Each row is a point on a landscape with many valleys, with its height.
A ball rolls from a point to whichever of its 2 nearest points has the largest drop for the distance, and stops where none of them is lower. Distance is the straight distance between rows; heights are no part of it.
teli: [132  57 119 116 111 129 110 151 151  74 111 119  88 136  64 173 115 154
  95 140 108 214 118 165 128 109 140 140]  (h 36.9)
rora: [123 119  99 110 184 123 221 118 155 165 136 116 135  94 134 141 189 103
 159 123  76 112 138 157 109 103 140 165]  (h 47.7)
Gan: [120 141  76 112 155  95  92 144 101 167 136 165 174 126 104 129 161  94
 120 124 123 175 132 155  84 114 116 205]  (h 51.0)
tugef: [127 137 138 124 140  95  97  90 140  99 124 147 147 118 159 143 149 127
  68 118 147 122 133 113  78 180  93 111]  (h 48.2)
vipas: [ 83 157 119 129 175 158  95 111 113  73 128  71 149 106 147 114  83 154
 166 176 137  85 108 156 164 119 113 128]  (h 51.2)
letup: [180 112 126 170  73 111 108 121 178  70 105 158 117 163 120 107 127 160
 123 122 143 131 107 115 119 191 113  80]  (h 54.4)
sirig: [138 139 112 125 170 133 119 139 123 115  99 107 124 134 157  86  87 137
 171 104 131  57 139 120 205  96 138 120]  (h 55.1)
Rut: [ 83  82 129  93 160 134 144 120 129  92 123 125 114 116 129 173 158 145
 141 152  98 164 143 141 111  69 117  92]  (h 27.2)
rido: [121 124 141  96 100  88 162 135 137 110  88 178  47 128 134 142  83 164
 118 111 157 140 196 104 193  89 156  62]  (h 46.2)
mol: [102 158 144 106 148 111 139 181 108 118 139 149 195 116 114 137 137 118
 142  88 134 136 127  92 112 135 163 161]  (h 54.0)
pekat: [146 144 154 104 134 100 149 148 119 132  97 143 138 122 191 109 157 146
 154  86 120 119 124  62 125 181 114  68]  (h 59.0)
Tope: [135 137 106 178  90 153  90 126 140  79 163 101 106 153 106 120  33 170
 104 145 160 111 132 112 156 155 166 139]  (h 21.6)
pubib: [111 118 167  94 137 172 106 161 104 136  92  58 153 120 154 153 159 163
 173 163 103 210  94 116 116 151 108 102]  (h 35.9)
pon: [135  68 126 131 101 119 139  95 169 105 142 150  97 142 111 129  88 127
  91 127 138 106 149 147 145  72 148 125]  (h 65.3)
pusa: [169 107 154 145  92 161 166 124 106 226 149 124  77 152 122 119 148  93
 125 118 115 160 118 119 118  89 141 116]  (h 41.3)
gufa: [ 83 135  92 182 132 169  82 101 100  95 125  89 201 154 165 153 121 140
 149 158 145 106 101 129  92 174 120 111]  (h 64.5)
vipir: [148 107 149 149  92 129 144 167  89 171 102 141 146 133 143 109 184 122
 195 145  76 155  86 130 117 140 109 114]  (h 80.5)
butib: [ 99 179 105 127 138  86 118  22 126 106 133 185  99 120 179 100 138 129
 104 148 166  83 138 129 128 127 119  73]  (h 27.1)
farub: [142 144 158 112 127 143  91 133  95 126 109 158  80 103 110 111 106 117
 136 157 137 116 133 124 162 121 126 118]  (h 51.4)
lapok: [ 95 142 140 123  63 168 112 156 149 124 163 161 136 129 113 110  62 167
 180 179 144 116  82 122  94 158 142 167]  (h 78.7)
ketu: [138 118 177  75 127 135 125 134 128 189 115  78 111 110 197 142 144 149
 133 124 108 172 123  85 121 128  74  93]  (h 31.0)
vife: [150 131 147 174  70 150 161 135 106 162 161 119 149 155 125 131 124  84
 121  96 157 120 121 104 113 137 155 114]  (h 44.7)
bem: [108  92 135  85 132 119 117 144 101 115  99 142  83 135 152 168 139 157
 121 126 109 180 159 111 132  81 116  63]  (h 29.0)
kovim: [200 111 128 160 110 145 116 141 142 192 121 127  97 145  63 115 143  91
 106 127 110 185 126 152 117 122 118 183]  (h 85.1)
fidev: [151 128 137 123 167 143 130 169 121  97 125  70 131 111 105 154 128 112
  81  88 131 118 170 115 174 133 150 113]  (h 63.1)
nazu: [182  90 144 138  95 129 150 136 104 222 122 141  77 142 159 108 153 102
  96  78  94 128 136 101 143  88 126 106]  (h 39.7)
vuvon: [139 167 143 120 151 121 130 118 104 150 100 162 121 109 179  87 156 120
 170 115 121  71 121  94 144 168 122  89]  (h 56.3)
Dokal: [140  86 117 141 146 143 141 141  85 148 114 129 102 134 139 124 162 110
 146 106  92 119 146 118 155  72 150  97]  (h 35.3)
gis: [167 105 137 141 165 122  91  99 104  85  82 134 102 106 142 142 165 120
 102 148 110 127 142 136 147 145  82  61]  (h 55.7)
Vore: [147 159 115 167 153 159  89 134 115 111  94 102 130 155 127  70  77 125
 164 127 126  46 109 149 194 124 131 135]  (h 52.9)
dakem: [166  83 168 131  42 152 152 175 151 146 104 105 107 159  98 131 111 142
 161 122 113 155  88 135 143 147 132 112]  (h 30.8)
varav: [112 121 153  87 177 119 165 128 168 102 124 127 102  93 102 149 150 118
  95 135  87 112 162 174 141  94 101 150]  (h 22.9)
pasa: [ 95  89 118 140 123 115 109  70 164  75 174 140 110 121 134 151  89 158
  60 174 141 136 138 148 107 109 134 132]  (h 63.4)
Bonin: [139 187 117 168 126 114  92 101 104 126 107 155 170 123 142 101 153 104
 137 142 146  82 104 133 108 206 107 124]  (h 60.5)
funiv: [165 108 174 130  26 132 148 146 134 138 107 142  71 162 126 120  88 153
 157 133 145 158 110 114 142 159 138  61]  (h 34.4)
larep: [131 130 127 135 148 153  86 129  87  92 131  79  72 104 112 161  85 129
  69 149 155 143 186 123 179 107 137  87]  (h 45.3)
depaf: [150 110 104 134 136 115 107 113 160 113 137 117 158 148 157 144 103 131
  89  68 158  94 138  92 116 141 128 126]  (h 35.1)
Taka: [114 132  93 161  87 118 133 107 137 124 141 145 149 198 188 116 103 161
 169  95 175 115 122  71 104 141 135  50]  (h 20.7)
nulog: [169 147 149 153 106 113 102 143  99 140 128 164 125 114  94 117 140  88
  83 139 142 146 127 126 114 156 116 146]  (h 36.0)
Kuzu: [142 104 106 139 162 135 157 140 109 155 131 151  87 137  79 124 163 111
 170 150  82 169 142 171 143  53 157 153]  (h 16.3)
Pemuk: [ 70 161 128  99 183 148  96 143  92  82 135 106 151  95 114 126  92 151
 159 172 128 121 119 149 156 101 142 146]  (h 52.8)
kud: [ 93 111 138  75 160  92 152 144 155  48 101 144 108 115 126 120 107 155
 146 117  93 102 136 159 184  74 124 124]  (h 59.7)
parib: [175 100 143 148 127 151 136 155 119 116  82  61 113 117 138 150 133 130
 141  97 130 114 145  99 188 169 132  63]  (h 66.9)
dig: [ 94 156 134 157  86 138 142 157  99 145 178 149 174 114  84 132 120 110
 170 182 147 146 104 138  96 142 148 175]  (h 44.9)
Sila: [167  92 142 159  84  93 114 105 134  92 111 160 132 147 129 127 150 128
  93 125 129 156 110 125  96 153  98  81]  (h 52.1)
vepo: [131 126 111 177 147 122 118 143 135  44 136  89 183 104  71 144 126 130
 109 161 121 123 126 170 146 155 125 160]  (h 39.0)
Piv: [122 122 123 137 127 210 112 145 119 157 154  36  98 143  89 162  85 147
 135 137 158 211 133 110 120 119 157 131]  (h 49.2)
bazo: [159 102 131 139 104 124 133  85 146 197 139 157  97 111 111 126 160  79
 116 158 127 140 114 171  98 129 101 182]  (h 45.5)
rusi: [149  91 152 110 152 165 162 174 107 160  75  28 102  91 155 157 157 138
 155 109 106 134 154  93 188 158 134  75]  (h 68.4)
petub: [158 116 148 106 146 138  95 146 165 117  95  83 158 112 149 126 119 142
 134 108 138  88 118 101 139 172 108 147]  (h 43.7)
mibat: [133 162 120 171 121 162 135 128 145 129 146  76 183 131 112 119 111  99
 128 122 160  45 109 142 143 178 144 165]  (h 19.9)
soro: [ 94 196 103 138 147 143 119 116 119 130 123 121 172 143 161  81  98 133
 189 128 157  29  97 128 148 147 144 134]  (h 75.3)
rab: [147 132 127 161 128 191 114 156 117 169  99  87 129 151 116  86 103 109
 182 131 115  64 116 132 176 125 149 150]  (h 50.6)
pog: [ 68 102 100 106 104 136 102  87 120 145 154 137 174 160 181 159 120 153
 142 132 149 145  88 118  57 115 120 133]  (h 22.2)
nime: [155 112 115 175  88 151 143 151 155 129  96 129 149 170 151  91 125 140
 193 115 116  45 103 128 139 164 137  92]  (h 73.4)
bup: [107 109 133 128  55 152 132 149 158 166 143 162 141 157 115 106  98 150
 203 170 127 127  77 150  87 129 132 162]  (h 79.3)
Moni: [146 171 115 156 129 154 107 148 163 118 111  92 161 153 134  94  82 143
 151  88 175  54 130  76 164 192 139 123]  (h 31.2)
zag: [139  89 132 142  75 129 133 170 146 147 122 145 162 155 108 120 146 135
 191 151  97 159  79 151  95 138 113 153]  (h 79.9)
tul: [145 112 160 133 155 121 126 135 120  81 111 114 110  80  95 162 176 102
  81 155 111 135 155 165 146 145  95  99]  (h 58.1)
beb: [127 174 127 144 148  84 115 120 112 102 159 177 121  98  89  83 107  95
  57 141 134 101 151 174 157  98 135 191]  (h 51.1)
gagig: [ 93 136 132 103 160  87 122  82 122 119 133 163 143  99 165 168 184 101
  63 125 118 115 153 152  81 136  84 126]  (h 45.9)
mola: [ 99 199 107 131 142 104 129  83  94 127 145 169 153 135 175 122 158 109
 113  88 168 103 133  85 104 159 144  73]  (h 33.3)
gat: [165 102 150 123 141 167 156 166 110 197  91  45 125 123 170 115 156 132
 139  89  98 137 130  80 167 144 134 106]  (h 69.5)
Vopev: [158  57 144 128  82  95 123 136 181  87 139 149 105 142  77 152 125 142
  72 128 117 188 122 146  98 124 112 158]  (h 40.6)
vefun: [170 160 158  95 116  80 104 138 139 121  83 150 123 144 174 108 157 167
 111  82 132 180 121  56 124 177  95  53]  (h 61.3)
toso: [123 167 135 121 138 129  95  94 109 122 116 173 104 112 143  88 117 126
 157 158 147  85 119 116 138 139 120 114]  (h 53.6)
rir: [ 94  95 113  79 115 148 108  91 166 166 154  95 141 149 177 162 109 172
 136 134 142 167  95 109  59 110  95 148]  (h 24.7)
movet: [152 136 175 128  57 155 135 134 144 191 137 101 156 145 157 121 128 131
 134 134 133 138  83 112  93 166  98 124]  (h 23.0)
lobos: [ 94 108 123  89 161 135 119 175 100 146 115 121 154 144 164 129 134 141
 182  90 101 130 128  81 128  94 149 126]  (h 24.8)
sogir: [139 120 172 131  54 169 165 180 162 170 135  89 148 139 123 120 122 131
 179 127 128 125  84 124 116 171 129 128]  (h 27.0)
gabas: [121 146 137 154  98 134 113 139 100 110 156 161 121  92  66 118 108 111
 137 191 133 136 119 155 137 129 133 178]  (h 46.9)
naret: [115 109 139  79 121 112 110 143 103 117  65 120  62 128 158 176  90 176
 137 134 150 187 160 107 156 122 108  52]  (h 31.7)
tobav: [110 109 116  84 133 138 111 128 158 160 162 111 137 164 130 150 107 155
 103  97 133 185 118  99  74  92 124 166]  (h 28.0)
duti: [172 145 167 164  95 149 101 157  63 134 120 141  94 116  62 131 135  88
  89 143 136 165 138 128 150 136 143 119]  (h 32.1)
Bug: [122 117 141  98 142 137  92 155 141 149 146 107 168 141 117 148 145 149
 108 116 111 208  98 112  76 133 110 179]  (h 31.6)
luzo: [121 126 143  82 154 102  85 146 103 107  73 191 128 111 159 112 160 141
 169 126  85 137 115 116 118 130 104 110]  (h 82.0)
tem: [115 219  95 152 146 106  98  61 115 123 131 160  99 127 158  88 159 126
 124 121 174  94 132  81 134 159 124  64]  (h 30.5)
kib: [149  93 105 140  98 133  99 110 168 156 130 102 164 174 153 130 100 130
 101  70 148 107 105 108  90 151 114 159]  (h 38.7)
Bona: [ 97  89  89 150  89 150 131  84 127 166 138 114 156 177 200 146 128 134
 166 114 146 111 106 118  85 109 126 103]  (h 20.0)
Difu: [140  94 155 110 134 117 123 177  76 142  74 168 121 114 143 109 171 140
 193 143  58 163  94 120 134 129 114 103]  (h 81.2)
defab: [149 149 134 144 153 104 137 195 108 103 138 126 176  93  62 138 157  84
  92 100 128 146 156 134 143 138 141 165]  (h 49.3)
gos: [125  58 120 130  78 121 163 103 183 119 144 127  98 155 134 141  60 161
 140 123 159 114 156 115 145  70 148 103]  (h 66.3)
fafa: [ 80 120  64 186  99 142  95  91  93 139 131 106 204 174 154 162 139 118
 149 154 141 128  93 176  64 161 127 130]  (h 65.2)
tak: [154 139 131  86 182 142 154 106 157 223 126  93 113 107 163 141 181 100
  79  95  99 128 131 135  89 147  99 174]  (h 39.2)
Pup: [123 133 159 102 135 172 128 175 133 161 100  26 204 154 150 141 168 161
 173 141  96 205  89 108 113 158 130 143]  (h 37.3)
Romu: [150 115  92 150 145 105 202 130 138 161 130 130 156  97 109 117 186  77
 186 157  85  95 125 173 143 118 125 180]  (h 50.9)
gor: [142 115 141 107 115 113 108 165 102 101 121 162  88 145 100 140 104 128
  71  83 138 166 171 105 156  98 158 102]  (h 58.7)
gega: [121 100 115 181 122 153 101 110 138  60 150  87 143 112  89 148 106 142
 121 190 127 125 104 169 133 146 122 142]  (h 34.7)
muno: [180 116 130 136 144 129 112 142 115 180 122 131 107 135  84 130 186 101
 100 147  94 217 131 162  89 114 101 165]  (h 84.2)
viv: [ 79 179  93 169 151 147  72  73  88 103 142 111 167 130 159 122 108 135
 125 169 155  84 106 148 111 176 126 133]  (h 63.5)
Fof: [127 134 183  76 124 142  94 157 103 133  83  93 121 118 158 155 129 151
 139 140 118 190 120  93 131 156 104  79]  (h 34.1)
sufek: [158  61 138  93 131 114 140 161 130 171 105 130  84 159 146 129 150 145
 108  70  73 188 135 113 127  78 120 117]  (h 34.2)
ral: [ 66 159  92 100 155 113  60  96  96 134 157 181 141 114 138 123  97 131
 112 165 135 120 107 157  93  97 134 206]  (h 53.2)
paduz: [ 82 143  83 109 212 116 147 110 112 129 142 127 156 115 119 161 188 104
 118 150 104 145 153 181  93  84 115 166]  (h 46.0)
fekaz: [118 118 128 166  99 198 126 116 114 159 170  90 104 153  96 141 112 123
 136 160 148 173 120 132 100 104 154 147]  (h 50.5)
Gogo: [120 102  93 123 168 125 199  77 157 169 144 115 111 121 142 144 167  93
 118 110 107  84 139 168 118  77 134 152]  (h 50.0)
bub: [154 132 111 147  96 149  92 124 118 224 114 129 147 175 121 107 152 104
 153 144 106 174  82 155  79 128 112 190]  (h 86.7)
miv: [139 104 129 120 103  97 144 138 164 147 153 168 140 129  97 135 137 115
  97 102 127 141 121 128  93 121 130 181]  (h 46.3)
sar: [135 161 105 147 112 104 138 143 140 105 128 121 138 163 155 122 100 171
 168  68 186 134 147  47 148 160 149  51]  (h 25.8)
Laf: [ 78 149 156 103 107 113 173 129 120  94 140 173  84 122 136 133  92 137
  98 119 152 124 201 110 169  63 160  79]  (h 48.3)
mari: [ 98 163  96 111 158 113  37  71  90 120 142 177 114 121 159 114  91 139
  81 158 146 111 121 140 104 130 121 166]  (h 52.2)
fozu: [140 113 136 120 157 150 213 154 125 142 132 123  67 117  65 144 169 101
 127 131  85 163 169 162 152  76 164 119]  (h 22.3)
Vemo: [134 134 135 125 183 136 174 134 159 118 143  83 147  80  99 146 163  88
 104 127 119  90 142 158 146 119 123 160]  (h 14.7)
vav: [ 88 180 136 123 111 140 164 142 133  77 141 131 134 126 134  95  95 166
 216 154 153  84 115 113 157 144 159  74]  (h 77.2)
depe: [129 132 116 100 170 151 117 132 155 150 140 124 108 117  68 127 114 125
 131 139 117 133 127 164 128  85 133 208]  (h 34.9)
muri: [104 182 119 134 145  82 151  63 139  79 144 160  87 128 157  86 102 139
 101 126 162  84 163 127 169 105 132  70]  (h 23.5)
nov: [118  87 114  90 145 145 170 174 127 188 114 102 155 152 176 114 153 156
 191  79  73 138 107  81 121 104 154 137]  (h 28.2)
lifib: [121  98 107 146  83 118 127  96 110 147 128 162 139 186 212 121 136 139
 157 116 141 122 105 102  92 115 122  60]  (h 17.7)
Meba: [ 81 137 164 108 101 113 178 114 150 119 160 153 153 101 157 145 121 128
 141 121 150 112 132  97  94 138 130 120]  (h 53.7)
zera: [139  87 148  84 114 140 105 163 132 133  94 121  97 126  95 157 131 150
 140 136 105 191 105 139 128 117 121 145]  (h 33.4)
rudif: [120 142 139 123 126 179 147 170 125 195 142 100 153 143 112 107 143 111
 193 128 117 132  97 116 116 127 153 178]  (h 46.4)
Zanu: [128  93 101 164 124  76 115  94 128  67 136 178 134 127 102  97 113 128
 106 189 118 128 119 216 151  75 116 158]  (h 29.6)
zenat: [110 137 142 108 126 144  68 126  74 116 137 146  64 115 126 146  84 144
  72 160 149 177 164 108 133 110 137 104]  (h 47.8)
Mufa: [122  67 150 119  73 116 158 112 151  93 123 141  90 137 140 156 101 156
 142 137 144 148 143 117 134 108 128  69]  (h 67.3)
Gofe: [142 145  74 155 157 110 188 128 134 137 151 113 171  89  75 135 185  62
 155 167 111 147 153 188 126 122 120 184]  (h 51.3)
pom: [118 158 100 110 147 157 173 115 122 240 154 110 158 158 147 132 161 114
 182 101 118 161  97 138  63 124 162 184]  (h 49.4)
Buv: [116 165 128 116 185 134 103 161  92 111 140  99 129 122 131 143 112 115
  71  81 159 115 186  94 158 118 141 112]  (h 61.6)
balan: [158 137 156 108  66 103 155 142 146 107  88 139  58 138 119 135  92 161
 139 106 165 156 132  92 165 169 141  59]  (h 38.2)
tobez: [135 110  96 184 126  87 124 109 120  55 135 173 148 149 106  91 117 122
 118 143 131  95 122 175 156  97 143 128]  (h 32.7)
Lozu: [132 176 125  97 195 154 147 154 132 176 141 130 107 106  59 121 144 112
 166 155 105 167 137 160 110 102 143 211]  (h 39.3)
sego: [154 131 128 147 161 119 102 154 136  95 123  92 171  84  72 152 148 107
  88 145 127 144 131 153 130 178 114 178]  (h 44.1)
nugi: [ 97 155 168 128 158 122 192 125 126  92 150 100 150  69 122 153 159  92
 118 129 130  81 154 129 151 133 132 107]  (h 22.7)
tireg: [116 130 144 128 126 156  75 110  76 158 145 134 108 126 128 140 129 112
  89 152 149 172 134 117  97 108 118 124]  (h 49.5)
nubug: [141 116 140 105 144 110  85 145  93 152 116 160 119 106 106 143 189 118
 102 173  92 216 127 156  83 113  76 145]  (h 83.5)
Gike: [147 120 136 123 157 103 119 103 120 113  99 168  98 111 154 119 155 109
  93 119 122  97 152 130 142 119 101  95]  (h 53.5)
kerud: [110 139 131 145  95  86 148 138 134  62 152 165 183 127 120 133 136 147
 143 137 148 140 105 108  93 175 129 107]  (h 40.5)
Bukaz: [135 137 171  94  81  91 172 148 136  96  76 185  49 121 112 121 108 133
 131 110 124 127 159 121 182 125 153  78]  (h 42.8)
fov: [ 84 131  94  89 189  96 144  88 125 169 142 140 131 116 162 177 208  97
  83 107  98 120 171 178  81 106 103 148]  (h 44.3)
nere: [130  75 118 107 140 132 166 162 128 159 128 124 114 166 131 136 158 148
 165  84  72 186 118 114 112  64 157 127]  (h 31.5)
voza: [145 139 134 131 157 195 150 161 116 196 107  87 104 121 102  97 137 111
 198 133  88 102 113 135 170 126 167 162]  (h 48.4)
paf: [136 144 122 119 172 141 158 163 127 167 131 111 154 112  87 123 167 102
 173 122  98 139 125 131 123 122 147 188]  (h 43.5)
Sidub: [108 121 136 103 150  98 116 147 151  89 138 147 129  94  84 137 124 137
 118 156 100 134 125 163 136 112 118 185]  (h 29.3)
Nom: [125 158 161 103 123  91 135 163 139  68 135 171  89 116  95 141 102 132
  43  85 141 135 195 109 163 127 148 117]  (h 56.8)
kefor: [176 114 119 154 128 158  92 121 120 202 114 112 121 153 119 114 146  97
 113 106 116 130 107 133 115 122 118 170]  (h 86.1)
Sok: [102 138  91 125 145  62 145  85 112 117 129 192 144  91 124 120 164  82
 113 180 113 108 150 211 121  89  97 159]  (h 21.4)
fesi: [146 153 135 143 135 118  96 157  90 102 133 127 131 139 122 132 117 124
  67  73 156 145 166  72 141 144 146  86]  (h 60.3)
Lakug: [136 144 123 136  77 126  72 137  94 203 120 174 168 184 137 100 125 130
 146 133 122 155  68 127  76 135 102 170]  (h 87.1)
Resal: [107 134  99 171 108 151 123 133 134 139 111 128 184 170 156 100 119 120
 189 122 128  44 100 148 117 154 140 128]  (h 74.4)
Fid: [148 180 131 182 118 156  88 130 117  83 159  88 114 123  99 108  55 133
  85 135 171  98 136 109 166 179 161 146]  (h 15.1)
medav: [114 117 118 138 145 190  86 149  83 118 133  60  83 127  85 164  83 142
 109 146 150 180 156 125 169  95 158 113]  (h 47.4)
bivol: [177  77 143 143  90 145 190 158 133 181  98  72 124 137 172 116 132 139
 156  77 107 111 128  85 164 146 133  90]  (h 70.6)
voba: [ 83 167  86 117 154 107 108 119 123  67 112 146 139 151 159 105 119 184
 201 124 140 124 122  81 148 128 142  57]  (h 14.9)
gop: [127 149 124 146 162 146 161 102 159 136 157  59 168  93 110 157 138  78
  94 117 143  64 131 163 138 157 139 179]  (h 22.0)
riri: [116  93 123 150 108  99 134 164 128  52 148 148 187 142 110 163 134 152
 124 119 118 175 112 117  95 148 139 112]  (h 38.1)
kif: [ 89 180 114 126 146 111 149  74 116 116 161 115 161 108 169 153 136 103
  86 104 178  73 147 118 115 151 142 112]  (h 31.3)
Mokog: [176  77 162 149  68 135 152 117 143 175 137 157  84 129 103 125 142  96
 110 142 130 131 116 143 113 114 124 133]  (h 43.1)
mef: [115 167 128 148 128 141 158 146 149  99 149  95 196 138 125 115 109 123
 154  94 162  50 115 103 144 172 168 128]  (h 25.0)
tudu: [156 141  97 142 100  98  93 123 173  64 105 173  96 156 114  95 123 175
 125  91 146 145 119  86 142 166 137  73]  (h 56.6)
gim: [174  77 118 159  96 135 162 130 152 127 104 114 125 153 173 114 122 140
 170  93 118  76 128 108 149 144 124  73]  (h 72.1)
lidaf: [105 132 132  91 148  77 131 128 167  33 124 157 108 112 117 125  85 170
  94 122 115 109 151 148 156 105 119 129]  (h 61.0)
siku: [151 108 162 116  98 137 136  95 140 186 138  87 132 130 184 148 140 128
 116 134 129 145 110 115  94 143  74  99]  (h 27.3)
mabir: [156  97 142  95  95 104 104 116 184 156 134 148 138 147 147 123 103 138
  89  86 136 121 102 110  83 140  89 175]  (h 42.6)
pesan: [ 84 133 127 108 143  93 115  86 158  41 157 153  95 109 144 125  72 174
  68 164 138 133 155 148 143 115 122 128]  (h 62.2)
sedo: [130 160 135 135 143  85 147 188 107  78 143 168 179 115  77 124 136 108
 115  85 128 123 150 111 148 129 170 139]  (h 51.9)
gidul: [ 95 151  98 118 209 108 161 137 114 101 148 104 163  85  86 138 180  98
 144 176  97 148 150 198 136  90 114 172]  (h 48.0)
lora: [106 126 141 122 130 105 164  96 144 125 152 154 102 132 162 140 111 116
  74  95 153  88 205 108 147  76 139  96]  (h 49.9)
zupu: [111 111 129 152  71 177 144  99 141 176 167 112 128 154 125 136 106 122
 144 161 154 112 101 131  88 122 131 131]  (h 51.5)
minid: [ 98 142  71 108 150  88  73  97  99 163 132 189 152 126 127 125 147 111
 134 160 129 141 113 183  91  95 118 206]  (h 52.7)
Fuve: [136 115 137 179  71 132 182 114 113 122 167 142 120 153 118 127 124 103
 123 108 172  97 139 113 143 114 165  75]  (h 46.1)
Vuret: [145 114 141  95 142 164 182 145 151 220 132  71 143 148 175 114 164 152
 167  98  79 171  99 100 103 126 130 143]  (h 31.9)
dofez: [152 149 161 162 117 186  79 143  82 146 125  84 113 119  83 138 111 104
 109 146 146 154 127 116 142 154 133 134]  (h 28.1)
gitas: [134  83 124 101 140 158 111 150 154 113 102  98 114 132 104 143 100 153
 159 122 109 134 117 135 148 101 140 149]  (h 29.1)
ropas: [155 102 134 134 130 106  94 116 113 118 116 134 158 152 175 148 157 120
  86  97 119 160 106 107  85 144  81  98]  (h 50.2)
zaveg: [116 165 105 167 128  85 139  58 170  31 147 128  87 118 137  81 108 171
 100 151 163 105 135 130 172 137 127  67]  (h 27.8)
pidu: [149 155 142 130 113 106 151 110 139 201 148 160 126  82 107 134 159  53
  91 136 144  99 140 152 106 152 108 198]  (h 48.1)
zol: [119 115  88 143 140 118 106 106 125 150 158 142 160 136 109 152 147 108
  93 126 136 162 126 151  75 119 123 177]  (h 48.8)
Der: [142 125 106 130 159  98 103 115 103 143 116 176 106 100  98 115 160  84
 105 177 109 123 146 191 144  80 103 171]  (h 15.9)
gile: [146 173 148 184 118 177  66 147 101 120 134  85 143 126  95 117  90 113
  85 144 159 137 130  98 136 209 145 150]  (h 22.5)
Komo: [129 122 138  73 134 122 130 163 135  99  71  88  82  99 122 178  83 161
 133 122 144 144 157 111 185 145 121  90]  (h 36.6)
pok: [140 142 167 128 100 138 120 118 113 127 126 166  69  95  78  97  90 116
 127 191 140 103 123 164 165 110 135 153]  (h 49.1)
pivuz: [139 148 110 132 124 104 125 125 158  92 136 122 160 153 157 131  99 157
 105  57 178 127 145  52 118 165 127  93]  (h 30.9)
zek: [154 111 124 163 132 131 121 141 133  58 106  87 124 132 105 136 106 127
 121 113 137  98 139 125 178 145 144  87]  (h 65.0)
solu: [113  85 105 126 130 120 109 163 154  84 143 106 184 157  96 159 135 160
 128  99 110 198 101 123  84 124 134 168]  (h 35.2)
sil: [168 160 133 109 101  98  97 151 154 108  80 164  98 153 129  88 130 169
 159  75 133 142 114  62 147 181 124  77]  (h 59.3)
tob: [ 96 114 166  94  76  99 189 128 183 134 164 145 131 131 152 156  95 143
 109  80 157 131 158  67 104 108 136 114]  (h 53.9)
Dato: [114 140 136 133 150 121 179  88 149  95 144  90 153 100 155 141 125 107
 110 121 147  51 144 131 151 131 123 109]  (h 27.6)
panos: [104 102 112 138 139 137 133  89 139 118 169 142 104 134 110 147 127 110
  58 140 142 134 163 158 114  68 146 136]  (h 64.4)
rereb: [128 145 130  85 159 106 121 147 152  73  76 137  94 113 139  99  82 163
 166 116 119  88 140 120 199 116 128 115]  (h 57.7)
nezok: [116 138  94  84 227 134 153 103 143 196 135 118 113 135 153 147 191 116
 105 101  89 136 159 165  86 109 117 168]  (h 42.5)
bos: [115 151 135 162  96 136 128 133 108 114 156 144 177 141 122 128 118 126
 139 129 156 121 104 102  98 171 142 114]  (h 42.7)
Sunef: [ 86 224 105 146 154 123 126 114 117  75 140 130 152 133 146  59 105 156
 192 144 153  72  96 119 165 154 148  94]  (h 76.2)
tipo: [120 121 146  88 163  94  93 142 102 142  98 172 149  94 143 133 192 118
 136 154  95 165 114 136  90 138  74 145]  (h 82.9)
tidi: [139 168 132 133 116  85 120 113 120 155 157 198 132  98  86 110 123  72
  68 135 150 108 152 153 125 124 130 208]  (h 49.8)
tute: [105 139 102 138 126 148  40  90  93 139 150 142 130 142 160 134  92 146
  99 154 154 143 120 111  95 139 121 141]  (h 50.8)
dera: [105 179 105 165 134 145  88  89  88 129 116 123 164 113 136 104 124 107
 163 192 143  63  95 173 127 168 105 142]  (h 62.4)
Budi: [116  82 106 107 160 154 141 115 157 122 130 102 119 127 124 153 141 137
 158 138  94 144 118 148 110  81 121 133]  (h 24.5)
Bubit: [122 114 140  87 143 152 125 138 142 103 107  79  57  94  91 164  86 138
  93 147 132 142 171 152 189  99 129 115]  (h 41.9)
lunos: [149  93 129 150 139 141 188 161 110 146 111 118 124 115 119 120 172 109
 171 114  66 117 123 133 156 114 148 118]  (h 32.0)
garu: [ 88 138 117 101 150 128 103 128  99  99 132 150 144 139 156 124 108 162
 168 116 139 120 135  94 131 102 142 100]  (h 20.5)
gidu: [140 106 130 144 106 143  92 113 155  77 129 114  96 123 103 121  59 159
 119 167 135 106 116 153 161 139 126 142]  (h 28.8)
Tebik: [107 157 127 129 142  89 120 100 160  87 174 155 118 109 112 105  72 128
  39 140 140  96 142 169 147 109 131 200]  (h 52.3)
zadov: [130  94 125 122 144  98 162  90 137 140 120 163 114 106 158 133 166  93
 107 117 101  71 144 153 123  91 110 127]  (h 51.6)
Tetem: [126 137 156 129  83  97 194  97 171 125 149 163  96 122 156 136  96 130
  97  90 180 108 189  76 139 126 133  79]  (h 51.8)
kis: [131 112  94 139 175 140 107 101  99 161 139 157  80 141  89 118 156  93
 103 166 112 150 153 193 134  36 141 149]  (h 10.1)
fipu: [176 148 125 151 141 150  90 111 153 127  94  90 126 128 146 102  88 126
 124 108 159  61 137 103 175 179 109 118]  (h 37.4)
luf: [126 125 122 123 154 139 103 107 155  90 113 102 153 108 149 115 105 148
 165 156 127  72 104 142 144 151 109 128]  (h 48.5)
pasut: [135 130 109 178 125  97 140  61 143  35 131 155 108 139 132  79 125 136
 121 165 140  86 111 175 156 126 114  76]  (h 31.8)
guzif: [107 109  70 158 128  67 135  82 133  85 150 168 171 113 122 138 146 106
 107 172 128 121 127 206 108 101 109 167]  (h 25.5)
daful: [159 102 128 134 146 130 215 171 129 147 121 113 109 111  89 150 191 110
 147 107  63 174 141 145 138 115 157 129]  (h 27.4)
faf: [179  83 148  92 124 110 135 162  98 196  87 145  76 133 177 107 154 137
 103  69  69 146 148  93 154 104 113  95]  (h 37.1)
korid: [130 147 151 108 131  95 124 126 169  88 156 145 105  96 101 142 102 130
  32 112 139 103 175 128 129 148 120 161]  (h 54.3)
boma: [146 156 142 145 123 147 128 143 103 163 100 144 166 125 160  97 164 101
 169 141 123  84  97 118 117 191 114 122]  (h 58.6)
fam: [ 97 114 158 135  69 144 180 111 137 139 163 130 139 121 144 145 128 124
 167 162 151 110 108 124  93 137 126  92]  (h 52.4)
Vuv: [155 121 151  81 157 130 181 135 169 223 133  90 127 130 159 123 165 136
 110  77  81 160 117 107  95 125 120 175]  (h 35.4)
Besi: [125 159 118 130 110 172 156 159 133 249 127  98 169 172 142  99 150 127
 203 133  96 150  75 135  83 146 139 191]  (h 47.9)
rumiv: [ 92 175 151 109  77 150 131 145 148  97 157 149 126 119 127 107  62 179
 184 163 167 109 105 102 127 174 153 125]  (h 78.1)
zetos: [ 75 148 143 100 167 151 121 170  99 107 134 107 176 102 105 153 144 135
 156 144 121 150 116 112 119 123 153 155]  (h 54.2)

Two balls start at each pair of points below. Name the first point that both come to, or write -.
zag and bos => -
farub and luzo => -
minid and toso => lifib

For each start below, name the point where the ball stops.
Fuve => lifib
Difu => voba
gat => voba

Call two points neighbours if one is among the 2 nearest of the other. Go from one point of each pair to the other, from neighbour to neighbour, staying as low as possible. Name the highest point that can't be avoided.
Budi and lifib => miv
Vemo and muri => mola
kis and muri => tobez
Vemo and mibat => gop
rora and movet => Gofe
voba and movet => Pup
